Each row is a point on a landscape with many valleys, with its height.
From any point a ball rolls to the lowest of the 2 points nearest to it. It stops when none of these is lower. Distance is the straight distance between rows; heights are no part of it.
(218): [-17   7   3  43   1  -4 -15 -50  -5  -2   6 -31   7   5   4  20  11  -1
  -9 -12 -27   6  -7 -21  25  37  16 -12   1  14  17   7 -55 -18  11   8
 -14  -6]  (h 355)
(471): [ -7  -6  44 -52  44  11  -9  27  26   9 -35   4  -3  21 -19  -5  23  10
 -13  19  -4  -8 -11  14  13 -18  24   4 -13  -5  21   6   1  10   1  18
   1  15]  (h 520)
(39): [-10  10 -21   3  -8 -33 -17   3 -15  -3   4  -3 -19   4  12  14   0 -25
  19  14   7   3   0   7  17   7  -7   9   5 -30  17  36  -6   8   0  15
  -2 -47]  (h 410)
(363): [  0  31 -52  -5  -2  -3  15  26   4  -5  28 -22  -3  -3   9  39 -22 -21
  15  11  -2  10 -12  24  11 -35  -1  12  36   1  -2  22  22  35  17   6
  10 -24]  (h 604)
(230): [  2 -21  15 -34 -11  -8   2   7 -18 -12  21   0  -9  -2 -42  21 -25   8
   6  20  10   1  13  -3  -7  14  -8  -1  -4  37 -35 -22  25   0  -1  -2
  33   9]  (h 587)
(962): [ 24   4 -16 -53  -5 -14  10  -9  27 -10  -5  -8 -26  20 -16  16 -26   2
  -7  25  17   7  -1  24   7   4  18   5  11  11   5   5  16  14  33  30
   3   3]  (h 575)
(1121): [-30  14 -13 -39  25  22  -7  -6  -4   7  28 -11  -7  23 -14  35  -8   7
   6  -8 -17 -35  -5   7  -1   3   4   0   3  -4 -16  -2  27   6 -30  -6
   7  36]  (h 635)
(348): [ 29  21 -23  15 -20  -4  13   5 -32 -15  13 -49  28 -37   2   1 -14 -35
   2  20  -6   8  11 -18 -15  -3  11 -15 -13 -33  19   1 -38  10   5 -10
  -2  -6]  (h 206)
(1143): [  3  -3  16  48 -50  17   4 -12 -17  18  -6  50  19 -25  39 -40   5  -9
  -3 -16  39  18   6 -37  -3  18 -14  -2   1   3 -31 -30 -19  12  16  13
  -1 -17]  (h 765)
(1287): [-27  -1   4 -13  26   7 -32 -14  -1  33  -3   5   5  15 -12  21   7 -20
  -4 -27 -18 -33   5  22  16  12   4  29 -19 -14 -14  16 -11 -21 -15   0
 -15  -3]  (h 449)
(544): [ 24  21 -55 -24 -11 -28  34   5   1 -18  20  12 -54  22 -20   9 -36  -8
  -9   9  39   7  -5   8 -12  -1   5  -2  14 -27   0   2  -3 -14   6   8
   4 -15]  (h 466)
(709): [ 18   3  10  -4 -38   3   6   0 -24   9   1 -13  24 -32   5  -8  -8 -33
  20   6   0  27   5 -17 -11  -6   2  -5 -28 -26   2  -4 -17  -2  -7 -11
 -12   0]  (h 145)
(998): [ 25  29 -37   6 -11 -11  18   8   9 -24   8 -47 -15 -23  19  10 -15 -12
  -3  28   2  21  -7  30   3 -40   3  -1  39  -3  10  21   8  40  46  10
   6 -13]  (h 628)
(14): [ 25   6 -27  27   0   0  18  37 -14 -13   9 -29  -2 -48   4  17  -3 -18
  -6  23   9  20  -8   3   5 -26 -34  -4  17 -19  20  15  13  29  16 -34
  10 -10]  (h 672)
(562): [ 18 -21  45  -1   3  23   9  11  10  24 -53  33  37 -18   7 -44  37   4
  -7 -13  27  27   3  -9 -17 -17  -8   6 -14 -18  18   6 -12  11   8 -14
 -13 -10]  (h 159)
(1259): [-24 -26  11 -30  -2 -47 -22  -6  28 -10 -27  -2 -29  -6   0 -11  27  16
   7 -10 -13  13  21  -1  11   9 -37 -10  -6  14  28  12   1 -10 -39   6
   3 -40]  (h 191)
(223): [-17  18   7   8   3  -3   5   8  -9  -7  -6 -17  -6  -1  13   5  21 -18
  15  14 -15   7  -6 -34  35  16  10  -9   9 -22  25  30 -20  23 -33  -9
  -4   0]  (h 780)
(1260): [ 26 -11  21   7  16  15  27   5   6  -4 -27  -5  21   2  -1 -12  19  12
 -34   0 -11  10 -11   8   1  -4  21  -7  -8 -13  20 -12  -8 -10  31   9
 -28  14]  (h 240)
(281): [-53  -7  28 -39  37  11 -22 -10  13   8  19  -8   8  20 -26  31   6   1
  -4  -8 -40 -23   4   4  22  -1   1  -1 -15  22  -5 -20   9  -1 -29  -2
   9  18]  (h 655)
(902): [ -2 -19  13   4   6 -21   1  -3   1 -18 -29   4 -19   6  26 -20  41  15
   5  -9  -5  14  10 -17  13  20 -24 -17  16   4  28  25   5   9 -21   3
  -1 -15]  (h 135)
(490): [-28   5  16  15  -8 -15 -22 -24  -3  -6  20  -4  26  17 -11  18 -16  -6
  15   5 -12   8 -12 -34  27  20  36  -9   8  53  -6 -21 -43 -12 -19  21
  37 -11]  (h 420)
(1286): [-29   9  30 -12  11  20  -9 -10  43   9  18  40  32  -2 -32  -3  -1  31
 -18 -23 -14  -2  -1 -18  13  -9   5  -7 -27  56  -3 -45 -10 -40   9   3
  14  25]  (h 686)
(428): [ 24 -14 -17 -19 -25 -22  19   8 -27 -21   7 -20 -21  -2 -21  28 -25  -4
   4  19  23  18  21   8  -2   9 -10   3  23  25 -30 -12  24  29  25   9
  19  -9]  (h 557)
(1077): [ 10   4  30 -12  -7  11 -39 -39   2  30 -34  15 -14 -16  12 -17  23  26
   4  -5  18 -44  22 -24  -2  42  17  -1   7  -1 -12  25 -19   6   2  -6
   6  14]  (h 346)
(415): [ 13  -7  18  26  -4  21 -38 -23   1  15 -17  19 -19   8   7  -7   7  31
  10 -13   7 -58  19 -10 -27  32  -2 -16  13 -30 -13  50   8   0  -2 -12
  16  13]  (h 267)
(300): [ 29  10  -8  13  -2  24   3   7  -5  10  -1 -29  26 -13  19  -5 -10 -14
 -12   6   1 -12 -22  18 -12 -12  27  28  18 -23 -23  16  23  21  21  13
  -2  18]  (h 536)
(640): [-32  22   9 -30   5   1  -1  25   1   1  20  -1  -6  12  -5   8  -8 -27
  11   8 -17 -17   0 -28  21  -8  -2  -8 -15 -26  14   9 -12   8 -48   1
   2   8]  (h 766)
(1113): [-34  23  32  -6  44  41 -17  12  36  25   0  35  11   5 -21   1  30  20
 -14 -21 -10 -31 -16 -12  -2 -16  13  -1 -19   6  11 -14  -4 -21   4 -17
  -8  36]  (h 501)
(798): [-16   3  22   6   0  15 -39 -33 -21  36  -8   6  17  -6   8   5  -3 -17
  18 -25 -15 -36  18  -3  13  27  12  24 -14  -9 -21  20 -20   0 -22  10
  -2 -12]  (h 488)
(895): [-11   5  -3  17   5  -4 -15  38  27   4 -10  17 -15   4  24 -20   9   6
  -4   0   8 -22  -3   5 -23 -31 -21 -10 -12 -17  32  10   6 -14   9 -15
   2   3]  (h 303)
(1008): [  2  25 -10 -26  16  16 -23  17  31  -1  -8  18 -17  21  -8   2   1  23
 -23  12  12 -42 -12  21  -9 -12   4   1  -3  11  -2   2  30  -4  24   9
  18  29]  (h 494)
(25): [ 14  -7  19  -7 -13  -2  -1   6  -3 -18 -21 -35  16   8  14   1   6 -20
  -4  39 -11  17  -6   8  19  -7   8  -5  14  14   3   9   9  36  13  21
   4 -15]  (h 467)
(229): [-25  -4   1  10  17  14  29   0  -7  -4  40  18   5  25  12 -19  -1  12
  18 -16 -13 -13  -6 -19   5   2  -3   4   7   1 -16 -16  -3 -14 -38  -6
 -19  18]  (h 737)
(972): [ 15  41 -49  11  -3   6   9  17   8   9  18 -13   0  -7  18  22 -35 -15
  12   5  10 -20 -13  27 -12 -24  21  23  14 -20 -18  15  18   2  12  16
  -5   1]  (h 572)
(1119): [ 24 -25  14   5 -29  -2  -3  -2 -41 -16 -11 -24  21 -29   5  -7  -3 -11
  12   8  -7  21  23 -26  -8   1 -31 -30  -9  -9  13  -6   1  26  -5 -28
   5  -8]  (h 207)
(401): [-30  17 -25 -11   5   5 -15 -18  -3  25  27  13 -13   1 -15  21 -26  -5
  12 -35  -1 -46   2  13 -26   9 -18  15 -16 -10 -12  -4  21 -38 -14 -20
  -8  22]  (h 435)
(1183): [ 10  11  15  -9 -18  -2 -21  -1  23   6 -12  -8   4 -29  10 -35   8   4
  -3  22  13  -1   5  -1  -6  -6  13  -4 -11   9  28   2 -10  -2  25   4
  -1   7]  (h 806)
(678): [ -9 -16  30   4  -4   7 -44 -10   6  33 -15  16  23 -22 -10  -7  25  -8
   3 -28   7   3   2  11 -10   1 -24  17 -39 -13  24   6 -23 -17  11 -25
 -14 -14]  (h 116)
(751): [ 45   6 -11  46  -9  22  29  43 -22 -14   7  -3 -20 -35   3  -3 -29   6
 -24  17  32  24 -22   2  -3 -34  -2  -9  21   7 -36 -19 -18  -3  10 -14
  12  26]  (h 385)
(49): [-26  19  24 -15  43  40  -3 -11  31  26 -14  54  41  18 -16  -7  28  28
  -5 -31 -14 -24 -13  -1  17  -5  28  21 -12  28  -5 -11 -12 -28  10  15
 -17  20]  (h 473)
(834): [ -4  -6  14  30  -3   0 -32 -34 -29  25 -34   4   2   3  25 -23  21  -8
  17 -24 -16 -38  20   3  -9  23   0   3   2 -32 -18  38 -11   4 -22   5
 -12 -27]  (h 529)
(911): [ 23  12 -36   3  -5 -12  10  28  11 -17  -6 -20 -21 -30  22   5  -8  -5
 -17  10   3  16  -1  41 -15 -37 -30  -4  18 -16  28  22  23  24  36 -15
  -4 -13]  (h 650)
(304): [ 11   2  -6 -11  12  26   9  26  -3  -7   8 -16  40   2  -1  15 -13 -13
   0  13  -8   1 -14  26 -16 -29  25  17   0   0 -34   3  23   7  20  29
   9   7]  (h 511)
(568): [ 17  22 -17  26 -21 -19 -14  14   4 -11 -10  -4 -11 -22  25 -13  -2  -3
   0  11  -9 -23  20   6 -43 -17 -18 -27  -7 -26  31  23   2  -5   1 -21
  -6  -6]  (h 359)
(1210): [-17 -17 -29  38  11 -17  36  -6  -5 -33  20 -23  11  21   9  14  -3   2
   3  -6 -32  39 -16   7  13   2 -13 -15  21  43   2 -18  13 -12  -7   5
  -4 -14]  (h 248)
(1047): [  2   3  20  -7   1 -12  -8  15   9 -22  12  -3   0  21 -31  20 -20  12
 -22  23   4   3 -10 -15   6  -3  17 -22  -6  40  -4 -23 -11   0  26  10
  41  21]  (h 479)
(264): [ 34   4 -25  53   0  21  34  22  -6 -30   5 -21 -19   0   5   2 -25  12
 -26  14  18  34 -23  10   3 -34  17  -3  47  31 -45 -25  -1  -2  24   4
  -2  19]  (h 343)
(494): [ 24 -16  30  25  16  24   7  25   8   2 -39  -6  25 -11  19 -38  28  14
 -23   1   4  15 -14   2 -19 -15  -2 -14   1 -27  21  14  -5   2  19 -20
 -16  10]  (h 204)
(1253): [-14  17 -15 -17   4  -7 -13  -7 -24 -12  19  -9 -15  27   7  24   1  -2
  16  -1 -32 -41  30  -5  -5   5 -13   1   7 -16 -20  20  18   8 -40 -13
   5   5]  (h 608)
(691): [ -4  19  19  13  -3 -14 -16   4  11   2 -18 -14   3 -21  13 -20  23 -11
  -3  16 -10  -2  -7 -16  16  -3   9 -13 -15 -15  46  22 -27   6  -2  -8
 -12   7]  (h 793)
(1149): [ 30   0 -30   1 -17 -22   3  14  -1 -14   4  20 -40  -2   4   1 -20  15
  -8  16  32   6   1   8 -17   8  -6   5   9 -15  -7  -9  12 -18  22   0
   6  -2]  (h 507)
(404): [ -6 -12  26 -40  18   9  -3  31  15  20  -9  -4 -22  22 -12   7   9  -3
  -2  21   0  -7 -10   6  10  -4 -10  -4 -12 -29  25  19   9  30  -3  -5
  16  14]  (h 497)
(618): [ -6 -34  -4 -19  27  15  16   2 -11  29  -1   9   6  12 -17   1  21   9
   6 -23  10  -1  -6  38  -9   0 -11  38  -3 -29   2   7  52  10  -3 -19
 -17   2]  (h 374)
(692): [-14 -17 -24  15  22  -4  56  -6  15 -21  12 -11  16  36  -4  12 -14  10
   8  16 -20  50 -17  22   1 -16  15 -18  16  49 -16 -41  21  -2 -11  13
 -14   4]  (h 278)
(757): [ 33  -9 -13 -16 -12   8  16  20  -5  -9   5   0 -13  -3 -16   0 -32   6
  -6  25  36  -1 -15   1  -4   6  15  13   7  -4 -24 -11  10 -11   6  16
  16  15]  (h 468)
(1170): [  8   3  18  33 -33  35 -16 -12 -11  29   7  33  20 -35  15 -22   2  -1
   2 -11  26  13  -2 -27   1   2   7  16  -6   5 -18  -5 -18   9  23   3
   7   1]  (h 744)
(984): [-18   5 -42  32   4 -16  23  -8 -20 -18   7 -31  15   5  20  11  -3 -23
  20 -20 -27  32   0  12   4  -3 -13   3   4  22   9   3   5 -17  -3  -2
 -18 -41]  (h 211)
(1201): [  2   4 -34  -8   7 -21   7 -26  -1   4   5 -15  -7  48 -15  23 -26  -1
  -4 -22  -8   4 -14  33   5   9  36  18   2   6 -16  -8   8 -26  -4  28
 -13  -9]  (h 348)
(990): [-12 -15   6 -12 -18  -8   6  11 -33 -24  39  17   6   2 -19  11 -21   5
  21  11  14   8  15 -33   7  14 -19  11   2  35 -39 -25   8   6 -28  12
  25 -14]  (h 609)
(581): [  1 -13  18  45 -37  25   0  -6 -26  14   3  -2  18 -55  19  -8  20 -14
   9  -6  19  38   0 -39   9   9 -34 -12  -5  -4  16  13 -28  31  12 -41
   2   3]  (h 708)
(881): [  0  -1   3  -4 -17  17 -16  -3   3  32  -4  23  -8 -12  -4  -9 -10   9
   4 -19  12 -36   2   5 -19   6  -5  17 -23 -29  -9  13   6 -29  -4 -10
  -9  15]  (h 376)
(291): [-39  -7   6 -31  21 -29 -18   1  27  -7  26  29 -42  20 -22  19  12  14
  -5 -10  -1  -9   9   1  17   7 -30   4  -4   9   4  -3   5 -13 -30   5
  15 -15]  (h 671)
(514): [ 20  -6  -9  25 -33  -6   3 -28 -41   5 -13 -17  30 -31  21 -19  12 -39
  11 -12  -1  18   9 -29 -17  17  -3 -14 -21 -45   5  -3 -26   7 -16 -10
 -21 -21]  (h 72)
(838): [-13 -12  14 -32 -21 -15 -25   8   4  11 -22  -3  20 -22 -11  -7  -1  -5
  16  -9   0   0  26   3 -21 -14 -41  -2 -15  -3  35   5  10   5 -15 -34
  -1 -14]  (h 297)
(664): [ -1 -37   8  24   6   1   2  -8 -23   6 -31  -8  -2  -1  10 -13  45  13
  19 -14   7  10   5  -4  -1  23 -20 -14  12 -39  31  42   9  28 -22 -23
  -2  -7]  (h 189)
(294): [ 29 -16  -6  -8 -11   5  25 -22  15   9 -32 -15  -2   2   3 -26   6   5
   5   5  12  26   6   9   8  10  27  17  19  -4  -9  -5  14   0  18  18
 -27 -11]  (h 253)
(301): [ -5  -9   0 -20 -10 -12  -4  11 -18  -1  23  -8   4 -20 -12  14   0   4
  24  11  -8  -7  32  -3 -10  -3 -43   0 -14   4   5  -2  28   6 -14 -41
   9  -5]  (h 339)
(885): [ 26 -23 -16  -5 -16   1  36 -12  -6  17 -17  -1  -7 -11  18 -29   1   3
  23 -15  -7  22   8  11 -17   4  -4  18   5 -20   0 -12  22  -7  -6 -16
 -34  -4]  (h 294)
(3): [-28 -23  23 -40  12 -14 -10 -16  15   4  22  22 -26  -2 -25  -1  15  36
  21   2  -9   0  19 -20  13  20 -26   3   9  33 -17 -12  23 -10 -33  -2
  15 -16]  (h 653)
(920): [-41 -13  11   7  27   5  18 -25   6  -3  34  28  19  25  10 -31   1  24
  -6 -41 -31  -2   8 -15   5  15  -8  -4  -7  16 -31 -35 -10 -28 -47  22
 -15   7]  (h 724)
(876): [  8 -11  -9  40  -9 -21 -10 -16 -30 -21  -1  -8  -2  11   5   5   1   2
   5  -4   4  -8   2  -9   2  25  11   4  25  28 -35   1   1   1  13  11
  10 -28]  (h 133)
(213): [  2   2  18 -11 -14  -3 -26  -7   1   5  -7   5 -14  -1   0   1   4  26
   8   8  11 -34  10 -11   2  22  13   5  11  17 -11  11   3   4  -3   7
  14   5]  (h 404)
(1150): [ -7  24 -28 -57   3   3  36   1  43  -1  15  -1 -33  27 -35  45 -41  10
  -5  11  17  22 -29  22   3 -15  14 -25   8  38  12 -29  29  13  26  17
  23  28]  (h 622)
(186): [ 15 -22   2  46 -10  29  16  28 -19   2  -8 -17   4 -55   9  -2  19 -12
  -3   7  23  52 -17  -6  15 -13 -35 -10  18 -19  15   6  -6  32  12 -35
  -3   5]  (h 691)
(1228): [ -9  14   1 -17 -16 -17 -26  11  25 -10   7  19 -32   7  -1  -2  -5  16
 -11  10  13 -32  12   8  -5  -5  -9   6  10  25  -1  11  10  -3  16   4
  26  -1]  (h 448)
(1156): [  3  -8   9  -9  33  17  30  -1  11   1  -1  -7   8  31 -28   6   8   5
 -26  -9 -11   3 -21   5   0   9  24  -2 -13 -11  11 -34  -3 -12  12  -9
 -18  38]  (h 276)
(893): [  5  14 -16  33 -26 -26 -22 -18 -19  -6 -16 -29  -6 -13  26  -4  14 -19
   7   6  -3   1   8  -5   4  16   3  -1   7  -7  14  27 -18  14  14   9
  -2 -31]  (h 357)
(1062): [ 51  -6  -2   0 -10  15  20  45  -4  -6   0  17 -35 -27  -7  -8 -23  10
 -10  32  26  11 -17 -13 -11 -16  -1  -8  13 -27 -14  -6   3  -2 -12 -12
  19  29]  (h 430)
(1200): [ -5  30 -23 -55   1 -14  19 -16  55   6  -3  -6 -30  20 -17  17 -36  16
  -3   7  -7   0  -7  27  17  -8  31 -10   3  21  26 -12   7  -2  14  19
  -1  18]  (h 599)
(1114): [-19 -21  -4 -37  14  -6  12  -1 -13 -11  49  28 -20  15 -22   7 -13  19
  25   5  -2  -7  21 -17  10  14 -27   1   6  16 -34 -12  32   9 -52  -4
  14   8]  (h 633)
(151): [ 19  -9 -16  20  13  28  52  20  12 -17   1 -18   1  19   1   7 -26  16
 -12  20   2  42 -35  15   8 -32  36  -3  30  36 -28 -36  16  -2   8  25
   4  22]  (h 309)
(336): [ -2  -1   2  27 -17  -1 -37 -41  -6  28  -8  11   4 -25  -2  -3  13 -20
  -3 -23   9  -3   0  14  -7  17  10  21 -27 -16   7  10 -35 -14  24  -1
 -19 -24]  (h 201)
(246): [ 33  16 -12  21 -14 -16   4   8 -21 -15 -15 -40  12 -29  42 -23  -1 -19
  -9  26 -13 -10  10   0 -32 -15  -8 -32   0 -31  17  21  -6   9  -3  -9
 -11 -11]  (h 403)
(354): [-20 -25  28  -7  -9  -9 -29   0 -15  -9 -10 -21  31 -31  12  -9  18 -13
  13  -8 -15  17  15 -15   3  -2 -42  -1 -15  12  18   1   0  13  -9 -21
  -2 -28]  (h 256)
(550): [ 25 -14  -7  13 -22  -1  16 -32 -13 -18 -13  -9  10   4   7 -18  -5   4
   3   5   6  23  18  -6  -3  20  28   7  20  21 -35 -23   8  -4  10  19
 -13 -12]  (h 209)
(99): [ -3 -12  10  34  12   6   4  14   4  -5 -15  16  -1  17  28 -24  33   9
   3 -11   3   7  -2   0  -6   3 -14  15   8   3  -8   9  11   3  -1  10
 -11 -19]  (h 194)
(959): [-32  -7   4 -27  33  12 -10   6  10  24  -2  19   3  23 -18   9  16  -3
   3 -17   1 -17  -8  34   2   2  -3  31 -10  -2 -14   0  31  -7   3   1
  -3   5]  (h 409)
(571): [ 23 -29  14  39 -11   9 -11   6 -27  -1 -16 -10   1 -22   5  -6  26   4
 -10   8   9  -4   0 -11 -11  17 -12  -9  -2 -41  23  33  -4  17   2 -21
   2   1]  (h 236)
(1023): [ -7  17 -25 -24 -12  -2   2  -1 -12   0  34   3 -15  -5 -15  19 -28  -1
  18  -4   5 -22  11  -7 -20   4 -19   0 -14   2  -5 -16  13 -22 -16 -33
   2  11]  (h 386)
(1211): [-48  -1   4  18  11  -7 -17 -21  -3  -3  26  -6  -1  18 -15  31  11  -3
  10  -9 -24   0 -10 -18  46  31  11  -2   2  25   4  11 -36 -16 -18   3
   9 -13]  (h 389)
(38): [ -3  -2   8 -47  -1 -18 -26   9   3   0  -6  11 -22  13  -8  21   0 -18
  -2  16   6 -10   1  10  26   5 -23  12   3 -36  38  39  -9  27  -9   6
  13 -26]  (h 459)
(8): [  4  -3   2  33  17  10  19 -25   0  -9  10 -21  -3  17 -12   3   3   7
 -22 -17 -18  -7 -12 -14   6  32  25 -16   3  -8   5  -9 -30 -11   8  -8
 -13  15]  (h 317)
(217): [  1   5 -29  45 -11  -5  32 -27 -33  -7   8 -23  14 -18  23 -10  -2 -28
  20 -26 -12  14   5  -6 -10   8   1  -6   2 -13  -1  -8 -22 -17 -15 -10
 -32 -26]  (h 155)
(1180): [-10  -5  36 -16   2 -14 -20  -2   5 -15  -5   7   9  17 -19   5   8  -3
 -16  15  -1   6   1 -26  26  16  23 -11 -15  33   2 -23 -29  -3  -7  21
  23  -1]  (h 450)
(255): [-25  -8  30   6  39  13  18 -27  23  16   9  58  48  23  -9 -23  14  26
 -19 -51 -29  13  20  -3  10  -3  -7  16 -16  27 -35 -36 -12 -34 -16  23
 -14 -18]  (h 710)
(980): [ 15  15 -61  -7  12 -21  18   0   5 -10   6  11 -32  37  -5  17 -23  -8
 -19  -8  17 -14 -20  40 -24  -8  19  11   9 -10 -19 -15  16 -22  12  27
   6   4]  (h 405)
(117): [-16   7   4 -32  10 -44 -13  -8  30 -11 -20   2 -29  21  12  -3  -4 -21
   4  -2 -19   2  16   7  15   7  -6 -13  -4  -4  26  17 -15  -5 -25  18
  -5 -28]  (h 247)
(362): [ -8 -14  45   7   5  25 -29 -13   2  36 -39  27  63 -20   5 -35  33  -4
 -11 -21  13  19  11 -14 -22  -4 -20   4 -22 -28  24  17 -29   7  12 -31
 -17  -2]  (h 107)
(799): [-11  19 -10  22   4 -15 -28 -11 -19   2  -3  12 -33  19   8   7   9 -12
  14 -10 -10 -49  23   2   1  24  -1   2   5 -29  -9  38  -3  -3 -30   4
  -1  -7]  (h 573)
(569): [-39  -6 -13   0  24 -19  -1  -2  34  -2  24  26 -15   7 -15   7  13  29
   2 -29  -7   5 -12  15  19  -2 -15   4 -13  43   6 -26  16 -33  -9  -2
  -7 -16]  (h 690)
(206): [ 14   2  -9  34  19  10  20  30   8 -11  -3  -2 -27   9  22 -14  19  11
 -23   3  -3  -4 -18  18 -21 -14 -15  -5  11 -13  13  12  18  -3   6 -12
 -16  10]  (h 251)
(475): [ 25  -1  12  15 -15 -10  -9   1 -15 -27 -20 -46  27  -3  32 -23  10 -15
 -17  29 -16 -10  17  -1 -10  -9  10 -23   5  -4 -10   7  -1  22  12  21
   0 -12]  (h 439)
(1036): [-24  -2  14 -20  18  23  21  25 -14  19  24  14  14   6  -1  -9  -1 -23
  18  -7 -17  -7 -14 -19  -1 -11   8  13 -14 -34  -2  -5 -14   2 -46 -11
 -10  29]  (h 752)
(896): [ 22  28  -8  -8 -19  -4  27  34   0 -23  21   2 -29 -12   5  -1 -26  -5
   0  32  25  11  -4 -26   2 -22   1 -21   2 -21   6 -10 -22   1  -8 -17
  15  24]  (h 469)
(827): [  6  -8  31  -4  -1   9  -7  -5  -1  -7  -5 -24  35  -6 -26  25  -8  10
 -10  14 -11  10   2   3  12  -2   9  -4  -2  50  -9 -20   6  20  48  10
  21  16]  (h 505)
(185): [  6  -8  16   6  -9  12   3  40 -12  -7  -8 -13  41  -5  15 -10  -8 -15
   4  25   7  25 -11   5   5 -34   6  10   0  19 -13  -7  23  18  23  19
  11 -10]  (h 490)
(519): [-28   2  12 -31  21   8  -9 -23  28  11  15   0   8   3 -33  28  -7  14
  -2 -21 -23 -12  -6  -8  27   9  23  -8 -15  40   0 -35  -6 -29 -13  -4
   8  22]  (h 670)
(879): [ 33  17 -14 -39 -17 -35  16   4   4 -31   5 -12 -29  15  -9  13 -42  -9
 -21  38  21  12  -2  15  -1 -14   8 -13  14  -9  13   3  -8  28  30  35
  20  -6]  (h 547)
(1241): [ -4  26 -16  36 -32 -29 -40 -38 -12  19  -6 -12  11 -37  32  -5   0 -34
  16  -3   9  -1   8   4  -3   4   9  -7 -15  10  16  16 -36   5  30   9
  -7 -27]  (h 295)
(92): [ -1   3   7  41 -31  11 -29  -4 -12  10   5   1   2 -42   8   0  16   5
   2   5  26  21  -5 -19   8  -3 -14   2   0  14  15  16 -20  11  27 -26
  -1  -1]  (h 725)
(1100): [ -3  13 -10  -9  11  25  13  -3   9  21   1  12  -4  13 -14  -2 -10   3
  -8 -22   5 -20 -18  -1 -10   3  22   7 -18 -17  -7 -19  -5 -23   1  -3
 -13  34]  (h 320)
(1245): [ 18 -33 -20 -15   3  -7  40   4 -20  14  -5  10 -14   9  -2 -11   3  -1
  16 -15   2  10  -8  21 -15   6 -16  18  -9 -61  13   4  41   1 -38 -18
 -27  -4]  (h 335)
(681): [ 35  26 -15 -10 -22 -40   8  20  -4 -33   4 -14 -11  -5   7 -15 -34 -14
 -23  49  26   9   3  -9 -19 -24  19 -19  -3 -10  19 -11 -27  -2  19  11
  15   0]  (h 510)
(511): [ 25  -6   1  32 -15   2 -30  -7 -15  20 -15  15 -12 -18  14 -15   2  -1
   9   2  16 -38  14   0 -29  14   5 -14  -8 -57   7  48  -4  10  -2 -11
   3  11]  (h 177)
(815): [-20   3  -1 -25  41  29   8  -5  21  19  -7  56  31  32 -12   1  19   7
   2 -34 -10  -6  -8  27   1  -5  20  32 -17  23 -24 -26  17 -31  -4  18
 -18  15]  (h 445)
(713): [-19  -6  33   0  16  22  21  -5  26   3  24  36  47  11 -12 -23  -5  21
 -13 -18  -8  17   4 -24   9 -12   2  -1 -10  48 -21 -59  -9 -26  -5  15
  -1   0]  (h 698)
(992): [ 22  -9  -7 -23 -16 -15   1  -8   1 -20 -13 -32   8  -7 -25  26 -21  13
  -4  19  -1   9  16  23  -9 -10   2   1  18  62 -23 -13  26  21  48   5
  24  13]  (h 528)
(251): [ -8  -1 -20  -4  17 -35   4 -15   5 -10 -14 -13 -26  42  11   2  -2  -9
  -5  -6 -22  -1   4  12  19  22  24   9  11  -7  -2  -1 -21 -14 -25  33
 -10 -21]  (h 301)
(970): [-27  12  16  -6  23  19 -19  28  37  -6   5  33 -11  20  -5  -2  18  25
 -11 -11  -7 -35 -17  -1 -10 -20  -8  -2  -7  16  -4  -3  18 -13  -5  -7
   3  38]  (h 527)

For each start below, name the point where the ball stops.
(970) | (511)
(3) | (362)
(1180) | (362)
(519) | (876)
(691) | (876)
(264) | (514)
(1113) | (876)
(1287) | (876)
(1170) | (902)
(404) | (362)
(881) | (362)
(972) | (902)
(1023) | (514)
